Points on a hilly landscape, in no order, each with its height.
A climber steps from a point to the highest of its 2 nearest points, and stops where none of them is higher. Distance is the straight distance between rows; heights are no part of it.
Fil: [-28  23   3  -3 -23  13   1  17  -7 -24  -9  35 -18 -15  12  -2  23 -42
  17   2]  height 189
nosed: [ 28 -18  33  11 -15   6 -44  18   9  41  -7  13  -6 -10  27 -17  46  17
 -10  21]  height 377
pidu: [-14   7   4  34  -7 -47 -12 -15  -1  -3  15  21  -6 -25 -16   0 -10 -13
  17 -19]  height 81
mosin: [ -3  26 -24   4   9  -8  -6  -5 -23 -24 -21   1 -29   9 -21   9  -3  -5
  19  32]  height 612
molik: [  2  12  13  16  37  -4  35   7  -9 -38 -31  -8  22  -2   2 -20 -36  34
 -10  43]  height 394
Vatam: [  3   3  12 -19   9  50 -47  25  -7  48  -7  21 -12   9  20  21  54  22
  -8 -24]  height 340
nilir: [-19 -18   8   8  -3  -9  14 -18   2   8  -1  24  36 -10  27  13 -10  14
 -29  31]  height 220
tagav: [  8 -29   9 -21  22  38  -5  35 -31  36  51  38   6  13  23  20  34  18
 -17 -13]  height 249
potik: [ 10   1 -17  -2 -20  -4 -55 -26 -12  11 -16  15 -50 -19 -13   6  30 -13
  18  21]  height 457
zubod: [ 50  -8  17  15   8 -19   4  32 -11   0   0 -13 -17   2  -6 -49  43  -6
  -1  22]  height 289
dos: [-26  20   6  -3   6  29  40  43   1 -26  25   9   7  14 -15  16 -10  -5
  18 -22]  height 492
bufo: [-12 -10  16  13  -6 -29   7 -29  33 -24 -16  -7  32 -22   5 -17 -20 -22
 -13   7]  height 301
pes: [ 20  -5   6   6  -6   3 -41  28 -23   0  38  23 -37  -8 -19 -12  34 -15
  15   1]  height 286
Bifep: [ 27  10   9   5  16 -26  25  29 -25 -24 -11  -8 -16  -5  -9 -67  13 -15
   0   7]  height 248
sizan: [ 22   0 -13  13  -2 -30  -3  -7   1  28   1 -33   5   5 -10  -9  14  18
  -9  -3]  height 622
Nep: [ 10  16  15  12  36 -19  48  26   2 -47 -13 -15  16 -13  -8 -42 -32  17
  -3   7]  height 339
sal: [-29  27 -18 -39  -7   2 -12   2  12  31   2 -46  29  -5 -17  -6   9  20
 -29 -11]  height 540
fom: [ -7 -17 -20  -3   5  -1  28  -5 -28 -16  42  27 -25 -10 -23  19 -25  -5
  19   3]  height 174
Toge: [ 28 -11 -24 -62  -7 -18  16 -46  40  -3  -4 -51  19  17 -11 -11 -45 -18
   1   0]  height 591
gom: [-25   7  15  18  14   3  -8  41 -36  -4  58  10  -9  27 -24 -13   4   6
   1 -40]  height 415
fal: [-20  15  16  17  11  15  28  48 -17 -17  42   4  -1  35 -16  -7 -14   6
   6 -44]  height 408
bavip: [-32  15   7 -12 -10  36 -20  22 -14  -8 -10  34  -9  -9  20  22  35 -19
   4  -3]  height 251
kom: [ 34 -10  14  33   2 -50   5 -20 -21 -21 -23  16 -31 -20  -4 -37   2 -16
  13  27]  height 527
loniz: [  2  -3 -10  -2 -20  23 -60 -15 -12  36 -31   6 -43 -15  -3  25  25  13
   6   2]  height 411
logem: [ -1  17 -33 -56 -10   9  29 -27  33   3   7 -43  19   9 -23   4 -27  -4
  12   6]  height 621
Zite: [  9  31   2   8  26 -18  31  35 -14 -43 -15  -5 -19   4  -8 -45 -15   0
  15  -4]  height 281
tulag: [  7   8  11  15  11  -3 -19  43 -21  35  43   6   9  24  -6   5  28  29
  -3 -36]  height 497
Mufav: [-20   5  -6 -27   9  50 -30  31 -21  15  -2  20 -13  -2  29  30  41  -1
   6 -19]  height 300
Fazo: [ 12 -23 -25 -17 -34 -22  20 -57  18  15  14   7 -11 -23 -14  15 -25 -17
  14   0]  height 143
duk: [ -3  22 -16  -9  41  32   3  15 -19  12 -15  21  12  34  24  51  14  38
  -5   1]  height 145
Fur: [ 40  -3  28  19   7  -6 -11  31  -5  21  -6  -3   6  11  21 -30  45  17
 -18  20]  height 332
fovip: [-24   6 -24 -31 -21  18  23 -27  27   9  22 -16  14 -15 -16  35 -26  21
   5  -8]  height 660
fedu: [ 21 -26   9   9  12   9  -2  26 -33  18  20  50  -5  -4  25   9  36  15
  -7  18]  height 283
zisi: [ 21 -13  -9 -56 -11 -29  11 -38  29  -9  -2 -30  16   4   5 -32 -19 -45
  -6   7]  height 562
fos: [ -7   9  21  49 -10 -14   5   6  23   4 -22   7  15  -2  21   3  20 -15
   2 -32]  height 20
vova: [-15  19  -9   5 -16  24 -12  -3   8  23 -32 -10   1  18  15  33  17  18
 -11 -12]  height 99
bulat: [ -6   1   7 -12  -5  35 -58 -10  -7  59 -24  15 -22 -14   9  33  30  37
  -5 -28]  height 375
fir: [-15  15   9   7 -21   6  29   6  23 -29 -23  16 -11  -5   2  -8   0 -43
  21   2]  height 125
Noz: [ -5 -10 -22 -12 -44   0  -9 -42  10  26   9  24 -35 -31  -8  24   5 -22
  18 -26]  height 126
kege: [  4   2 -13  18  -5  -4  -2  -2 -25 -12  46  15 -54  17 -35   6 -10 -27
  39 -46]  height 35
mami: [-11   8   8  42 -21   6  26  11  21 -11 -14  23  -5  -3   9  29  -3 -19
  21 -23]  height 62
zela: [ 26 -10   5  32   2 -55 -15 -47   3 -14 -27 -13 -16 -11  -8 -26  -9 -24
  10  11]  height 601
Dakag: [-36   8 -19 -21  -6  42  11  -1   3  10  13   4   2  -9  -6  60 -15  24
   8 -15]  height 711
deg: [-14 -12  -6 -31 -12  11  10  14   2  33  25   4  28 -16  12   9  24  16
 -37  -5]  height 205
zime: [ -5 -23  14  -7  -5  18  20   0  45 -22 -14 -49  52   6  21 -21 -26 -17
 -31   9]  height 548
Fimum: [ 12 -11 -11 -41 -26  -5 -21 -26  17  16  -5 -32   8  -2  -2 -43   8 -23
 -22   8]  height 521
veb: [-28  28 -29 -57  -2   7  -2   1   8   1  16 -35  17  -1 -20  -9  -3   3
 -12  18]  height 579
vekil: [-14 -35   4  14  20   8 -13  -1 -57 -20  52  40 -38  -2 -13  17 -11  -5
  20 -14]  height 204
nime: [ -4 -12  35   1   4 -23  12 -28  50 -57 -14 -21  38 -19   5 -29 -37 -39
  -5  -8]  height 346
bife: [ -2  31 -25  -2  20  16  23  -5 -19 -39 -32  -9 -20  12 -15  21 -22  19
  19  38]  height 522
zutib: [ 23  10 -17  18  12 -47  -1 -25  -1  -2 -18 -40  -2   8 -16 -12  -6   3
   4  -4]  height 679
gaf: [ -3 -11  -1 -12  11  20  41  31 -12  29  42  13  26  13  14  22  12  26
 -16 -14]  height 225
Kadu: [  0  16  13  38  -4   1 -24   9   5  29 -30  14   1  16  22  17  31  13
  -1  -8]  height 63
leke: [-19  26 -10  -7  22  32  10  -5  -4 -31 -31 -13  16  12  -5  35 -29  39
   6  47]  height 465
gev: [  8   7 -17   4  -2  -2 -23 -10 -37  -8 -21  21 -51  -7  -7  13  14  -8
  18  34]  height 520
mavo: [ -9   4   0  -2  10  36  62  41 -21 -45  16  23 -21   9  -3  -2 -27  -9
  16  -3]  height 608
mib: [-30 -16  -6 -30 -11   8   2 -18   7  28   7  -2  35 -14  17   9  -4  33
 -45  13]  height 198
rofof: [ 12   2  -8  23  -6  10  42 -10  22 -18 -34 -34  12  22   6  12 -18   5
   8   3]  height 552
gab: [ -2  21   5  17  40 -24 -15  20 -40  12   2  24   7   9  -3   9   2  39
  -4   9]  height 195
dof: [ 14   5   3  11  -4 -16   3  29   8  36  24 -25  15   4  -6 -16  29  15
  -7 -31]  height 565
divu: [ 14 -18   9 -11 -35   1 -34 -15  24  39 -21 -37  10  -3   6 -48  10  -8
 -34  -3]  height 487
sesin: [ 16  -7  21 -32  21  -6  14 -26  43 -63 -11 -40  44  -4   1 -33 -50 -33
   5  11]  height 388
voz: [ -6 -38  -3 -19 -14   6 -11 -31  50 -14 -12 -44  44   6  13 -19 -53 -30
 -30   1]  height 490
Zoraz: [-26 -17  30  32   2 -28  21 -25  14 -25  -8  21  29 -32  15  -7 -31   0
 -10  22]  height 260
memug: [ 11  -4  -3   3  -9  22  52  -4  49 -15  -7 -45  37  14  -1   7 -13  -1
   0  -4]  height 645
vesa: [ -5  -1  11  17  16   2  10  34 -41  -9  17  41  -8   4  11  -5  12   7
  -7   6]  height 240
Bov: [  3 -31  -4 -17   8 -36 -34 -39  32 -21 -20 -46  42  -1   4 -26 -59 -29
 -28   3]  height 459
pek: [  8 -18 -21  -6  -7 -19  48 -28   4  -9  35  20  -9 -17 -21  25 -29  -9
  22   2]  height 158
vogas: [ 20 -13  26  21   2  -1 -51  37   3  27  18  33 -27 -12   2 -14  44  23
  16  20]  height 336
bom: [-13  15 -15  -8   4  44  -6  -6   7  28 -36  -4   7  33  19  54  -9  39
 -17   3]  height 123
laz: [ 16  -8  -1 -16  23 -41  -2 -42  18 -37 -24 -41  28   7 -14 -33 -50 -15
  -8  25]  height 427
Bivun: [  4 -26  30   8 -26  16 -41   5  22  40 -25  -5  14   8  33 -30  25  -9
 -40   3]  height 435
Mep: [-12 -21  -2   8  12  23 -51  20 -44  -4  46  26 -39  -8 -12  14  20 -11
  28 -22]  height 241
Voruv: [-17  -3  -5   9 -25 -18 -27 -20 -10  17  26  42 -21 -36  -7  14  12 -20
  17 -15]  height 105
sadu: [ 30 -11 -11  48 -11 -11  27 -15  -2  -3 -37  -9 -28  17   1  16  -4   0
  13  11]  height 534
Gesi: [-12  23   0   6  33  -6  -5  12 -20   8 -15  -1  21  25  12  15   4  38
 -18  19]  height 171
Mik: [  7  27  -9  22 -10 -36  -7 -10   4   2  21   9 -28   1 -27   0 -11 -25
  40 -41]  height 59

For each start below, name the point where the climber stops.
mib: memug
Kadu: fedu
Noz: nosed
gom: zutib
kege: nosed
sesin: memug
fir: mosin
